Each row is a point on a tangle of strands that fork, close into loops and nearly touch. The rows are in no order.
Two points are linked if the straight distance between their rows is under 635. Some points are linked to none.
pon: -100, -381, 42, -276, -39, 411, 349, 68, -242, 152, -37, -394, 184, -242, 106, -28, -78, 298, 171, 97
Fuzuf: -105, 79, 72, -22, 6, -409, -31, -331, 297, -187, 284, 236, 122, 22, -75, 42, 218, -381, -86, 132
nus: 349, -305, 278, 245, -400, -4, -311, 119, -41, -150, -434, -169, 80, -35, 297, 246, -328, 301, 186, -234
mit: 28, 43, -27, 25, -354, -272, -140, -277, 207, -115, 29, -67, 8, -180, -33, -283, -37, 96, -140, -97
Kepes: -211, -23, -146, 30, -235, -234, -256, -289, 443, -22, 53, -83, -56, -207, -109, -433, 96, 34, -323, -82
surid: -192, 16, -126, -37, 443, 16, -214, 308, -107, 303, 69, 456, -149, 228, 112, -125, 134, -268, -99, -27
mekaz: -17, 394, -30, -125, 301, 72, 145, 439, -357, 186, 197, 309, -162, 271, 68, 240, 231, -84, 129, 219
Fitiv: 1, -245, -115, 24, 279, 106, 279, -41, -86, -324, -183, -219, 187, 240, -45, 145, -134, -189, 26, -245
Tur: -315, -304, -248, -259, -136, 345, 271, 303, -292, 270, 20, -244, 108, -239, 114, -299, 23, 37, 42, -234
zozo: 334, -94, 46, -88, -165, -10, 61, -58, -382, -113, -38, -4, 159, -86, 135, -150, -196, 8, 284, -337
putum: -18, -270, 146, -311, -346, 287, 304, 273, -323, 193, -91, -476, 234, -234, 176, 136, -197, 400, 230, -35
Taku: -22, 139, -137, -223, -126, 189, -14, 295, -224, 405, 100, 140, -190, -259, 110, -402, 166, 177, 23, 26
Petor: -138, -88, -30, -42, -32, -149, -325, -504, 665, 9, 7, -40, -108, -250, -331, -277, -19, -88, -246, 34
dafon: 6, -204, 18, -200, -114, 16, 21, -380, -248, 190, 207, -27, 132, -384, 189, -358, 19, 114, 185, 87
Ziva: -21, -265, 122, -128, 77, 341, 365, -44, -150, 0, -74, -361, 156, -158, 49, 134, -7, 249, 130, 303
nuri: 223, -331, 339, 180, -275, -194, -64, -155, -86, -328, -178, -143, 341, 40, 329, 347, -232, 26, 193, -32
Zuto: -219, 58, -223, -177, -82, 131, 44, 380, -175, 298, 63, 90, -121, -97, 144, -328, 166, 62, -59, -108
simum: -192, -483, -136, -298, -67, 434, 298, 136, -310, 222, 16, -330, 222, -302, 131, -186, -121, 144, 199, -181
sudo: -10, 137, 37, -61, -78, -183, 207, -46, -69, -157, 192, 41, 111, 41, 107, 0, 187, -63, -2, 129
pageb: 25, -145, 239, 0, -349, 114, 47, -105, -143, 73, -148, -463, 122, -280, 154, 68, -231, 562, 102, 192
kigad: 112, 320, -13, -124, -193, 28, -37, 99, -163, 264, 120, 180, -228, -215, 26, -272, 202, 269, 13, 202
loni: -158, 192, 76, 37, 533, -158, -216, 132, -23, 185, 196, 564, -68, 372, 58, 293, 164, -455, -50, 292
ferum: 356, 148, -97, 125, -34, 72, 59, 82, 14, -261, -272, -39, -89, 186, -199, 66, -211, 108, -3, -336
sefib: -7, 257, 116, 209, -101, 225, 286, 99, 141, 15, -32, -342, -120, -76, -103, 328, 159, 467, -105, 513
Nodo: -163, -141, 17, -29, 478, 135, -233, 138, 11, 356, 86, 512, -97, 55, 106, -72, 134, -218, -77, 264
vone: -174, -144, -167, -112, -400, 91, 173, 233, -221, 111, -3, -290, 148, -243, 174, -345, -71, 126, -17, -376
bato: -132, -194, -112, -160, 218, -38, -172, -187, -71, 142, 238, 338, 52, -117, 121, -324, 149, -321, 23, 1
veso: -292, -245, 134, 27, 371, 108, -319, -311, 338, 375, 112, 240, -68, -268, -39, -65, 146, -65, -161, 606
todel: -218, -231, 126, -2, 396, 30, -400, -121, 176, 467, 156, 534, -19, -137, 127, -161, 122, -167, -98, 442
migat: 140, 248, 111, 47, -27, 257, 172, 44, -39, 131, -22, -127, -182, -155, -129, 122, 160, 366, -3, 456
Dofud: 169, 344, -123, 95, 178, 162, 24, 150, 183, -14, -78, 190, -388, 140, -305, 117, 119, 98, -66, 150
mima: 296, -133, 245, 239, -370, -407, -107, -165, 38, -420, -121, 32, 274, 113, 206, 280, -217, -60, 125, -229
bok: -137, -172, 63, 8, 394, 223, -104, -229, 286, 191, 67, 145, -93, -128, -146, -29, 160, -146, -138, 480
gim: 256, 332, -252, 97, 190, -16, -1, 16, 77, -244, -148, 90, -242, 362, -334, 66, -111, -148, -42, -359
zazop: 130, 345, -8, -9, -178, -20, -70, -11, 79, 160, 50, 148, -270, -137, -101, -215, 187, 226, -108, 183
sobe: 2, 110, -183, -29, 556, 12, -140, -81, 132, -85, -28, 241, -238, 424, -349, 129, -34, -453, -1, -131
palib: -147, 140, -302, 116, 176, 22, -176, 234, 469, 34, -37, 166, -287, 141, -206, -137, 175, -59, -371, -156
susi: 101, 224, 328, 354, -377, -86, 1, -203, 57, -52, -129, -430, 26, -188, -50, 368, -107, 572, -8, 425
Fizo: -98, -82, -303, -15, 282, 46, -141, -6, 108, -16, -7, 130, -112, 74, -137, -339, 58, -309, -151, -335
dop: -48, -162, 52, -126, -304, -79, 77, -225, -200, 36, 80, -184, 230, -286, 231, -246, -43, 178, 104, 26
duf: 173, -239, 379, 197, -393, -35, -230, -314, -82, -50, -249, -327, 146, -244, 214, 149, -290, 445, 148, 175
Pov: 137, -299, 198, -302, -392, 137, 165, 293, -436, 140, -85, -307, 311, -220, 272, 108, -268, 281, 339, -251
mir: -60, -160, 0, -78, 232, 245, 239, -71, 9, -19, -14, -138, 31, -36, -22, 65, 124, 58, -36, 301
mezes: -96, 224, 144, 59, 34, -344, -47, -336, 514, -122, 301, 238, -27, 36, -243, 240, 222, -444, -108, 272
Davod: -61, -71, -41, -48, -192, 172, 362, 284, -21, -101, -158, -388, 56, -2, 49, 59, -14, 293, -68, -56
leru: -127, -4, -47, -9, 520, 8, -58, -36, 270, -55, 57, 265, -81, 291, -195, 175, 148, -388, -139, 144
Sal: -125, -15, -170, 11, 325, 104, 303, 145, -37, -308, -77, -157, 31, 359, -75, 250, 51, -153, -63, -73
Pib: -212, -155, -352, -11, 72, 103, -131, 133, 31, 48, 70, 40, 0, -129, 29, -529, 83, -243, -196, -438
Kip: -267, 344, -324, -79, 99, -15, 77, 626, -308, 166, 147, 182, -191, 330, 139, -57, 175, -110, -24, -312
Disa: 253, 313, 4, -80, -53, -184, 225, 128, -394, -185, 136, 119, 97, 228, 97, 135, -13, -67, 254, -207
Nadi: -124, 268, -281, 104, 259, -128, -219, 190, 385, -29, 21, 263, -314, 310, -249, -50, 130, -239, -246, -267
Dudup: 2, 245, -273, -52, -206, -37, 127, 388, -280, -17, 29, -11, -42, 61, 52, -229, 8, -24, 1, -504
fubis: 187, 186, 214, 239, -428, -247, -281, -476, 421, -86, -164, -173, -117, -198, -245, 51, -248, 280, -96, 144
bufoz: 119, 54, 121, 73, -162, -152, -279, -583, 623, -38, -115, -125, -144, -222, -440, -53, -184, 19, -119, 92
Neti: 184, -27, -5, -272, -226, 52, 212, 155, -533, 58, 72, -48, 173, -117, 163, -195, -107, 5, 291, -279
dapu: -82, 317, 31, 5, 449, -18, 44, 309, -245, 153, 208, 424, -107, 365, 61, 321, 251, -226, 84, 282
tevom: 174, 228, -238, -1, 474, 76, -50, -50, 1, -153, -90, 119, -228, 428, -333, 122, -84, -295, 52, -223
Kar: -332, -137, -159, -40, 604, 50, -301, 305, -325, 403, 63, 461, 4, 307, 207, -115, 3, -401, -13, -130
makur: -88, -4, 257, 38, 400, -103, -318, -286, 340, 287, 221, 545, -63, -61, -132, 184, 171, -475, -65, 552
zuvis: 108, -61, -23, 92, -361, -347, -68, -210, 114, -283, -11, -54, 176, -55, 53, -190, -99, -47, -81, -323
mupif: -84, -135, -54, -187, 13, 8, -97, -236, -91, 214, 225, 199, 31, -258, 160, -386, 168, -61, 47, 129
Navi: 31, -192, -243, 2, 296, 143, -43, -129, 184, -135, -106, -5, -44, 56, -246, -238, -55, -218, -109, -293
bopi: 206, -215, 108, 99, -331, 50, 65, 182, -95, -187, -316, -259, 160, -13, 178, 106, -272, 243, 77, -297
Bomet: -232, 188, -283, -137, -187, -27, 137, 501, -256, 117, 126, 45, -58, 41, 149, -262, 148, -82, -59, -339
Dag: 127, 146, 325, 400, -422, -227, -293, -580, 411, -66, -186, -332, -87, -246, -305, 260, -333, 337, -64, 331
gibov: 48, 199, 38, -146, -41, -66, 287, 162, -338, -39, 224, 94, 56, 75, 113, 44, 145, -6, 143, 38
Rulas: 353, -31, 71, 145, -205, 53, 18, 5, 13, -246, -274, -122, 20, 17, -41, 90, -238, 187, 43, -216
Bavol: 439, -24, -53, -69, 95, 51, -18, -227, -315, -98, -54, 150, 11, -19, -124, -205, -225, -160, 265, -338
sadov: -2, -434, -6, 46, 153, 85, 179, -289, 147, -372, -113, -252, 278, 8, -64, 19, -181, -129, -45, -112
Noba: 243, -357, 404, 311, -410, -49, -469, -137, 51, -99, -366, -268, 65, -130, 314, 311, -327, 370, 188, 45
Pigi: 189, 82, 89, 190, -399, -185, -158, -308, 258, -122, -134, -163, -63, -148, -111, -56, -146, 312, -91, 32
Vupe: -221, 26, -39, -16, 176, 224, 337, 251, 56, -25, 27, -139, -43, 122, 37, 215, 238, 101, -147, 319
favi: -38, 60, 65, -29, 40, -293, 175, -225, -75, -258, 293, 121, 233, 114, 90, 61, 169, -328, 57, 132
Fegi: -71, 316, 220, 268, -305, 32, 204, -47, 36, 31, 31, -465, -21, -135, -21, 331, 85, 559, -82, 544
Funo: 177, 79, -13, 45, 49, -133, -26, -281, 375, -249, -13, 60, -74, 86, -317, 48, -52, -231, -48, -91
nur: -211, -20, 16, -12, 661, -156, -317, 15, 157, 154, 83, 519, -71, 388, -66, 187, 71, -528, -85, 74
vafu: 101, 208, 415, 547, -443, -225, -178, -380, 212, -91, -112, -424, 27, -181, -114, 515, -228, 444, -13, 438
nep: 253, -18, 63, 122, -302, -389, -69, -171, 15, -371, -53, 47, 227, 37, 97, -36, -203, -154, 83, -397
zov: -289, 59, -142, 2, 337, 104, 318, 337, -2, -126, 50, -43, -28, 349, 10, 233, 226, -96, -112, 123
mezam: 98, -3, 73, -293, -451, 2, 221, 342, -523, 84, 62, -158, 233, -91, 258, -35, -161, 162, 304, -379
Fela: -51, -9, -110, -136, 255, -216, -232, -228, 23, 26, 244, 439, -12, 57, -28, -227, 136, -488, 2, -31
Fogu: 36, -132, 332, -116, -493, 121, 83, 187, -249, 172, -176, -510, 177, -269, 235, 228, -241, 618, 196, 113
Sugas: -158, 316, -336, 86, 338, -133, -155, 311, 77, 16, 79, 281, -277, 421, -76, 42, 113, -267, -135, -278
Somi: -137, 126, 212, 11, 291, -306, -228, -288, 404, 105, 291, 485, -41, 43, -194, 196, 224, -572, -44, 418
Piv: 128, 219, -190, -76, -54, -73, 138, 241, -401, -128, 25, 11, 14, 216, 42, -92, -62, -133, 121, -492
doz: -37, -82, -63, -46, -371, 125, 267, 360, -109, -53, -176, -381, 89, -56, 140, -23, -103, 267, -6, -316
kun: -75, -106, 11, -45, 403, 163, 88, -102, 112, -37, 40, 111, 0, 46, -112, 60, 149, -195, -83, 303
nalen: -23, -307, -141, 13, 302, 189, 11, -223, 305, -199, -134, -147, 30, -16, -209, -143, -60, -123, -135, -99
fakil: -180, -155, -91, -126, -342, -77, 130, 5, -126, 38, 76, -201, 152, -217, 199, -354, 59, 147, -2, -187
kot: -150, 409, -287, 4, 225, -4, -23, 548, -152, 139, 64, 291, -309, 372, 23, 24, 179, -50, -95, -189
ger: 218, -421, 383, 229, -159, -25, -10, -196, -14, -343, -279, -294, 325, 40, 218, 448, -246, 83, 175, 114
vaz: 154, 317, -41, 64, 131, 279, 171, 227, 91, 61, -90, 30, -319, 54, -217, 145, 164, 279, -69, 276

A fork is a point with three links, a tip a point with one. Leave the first point through the second and follow the links. Name the first fork or tip that comes.
Dudup; Piv => makur
Bavol; zozo => putum
mekaz; dapu => leru
mupif; dafon => vone
palib; Nadi => Bomet

Name the points in between on the shortest way along the links from the first point to the second, in order.
Ziva; todel => mir > kun > bok > veso
Dudup; Nadi => Bomet > Kip > kot > Sugas
kun; Noba => mir > Ziva > pon > putum > Fogu > pageb > duf
Petor; migat => bufoz > fubis > Dag > vafu > susi > Fegi > sefib
doz; pon => vone > Tur > simum
mupif; zov => dafon > dop > fakil > vone > Tur > simum > pon > Ziva > mir > Vupe
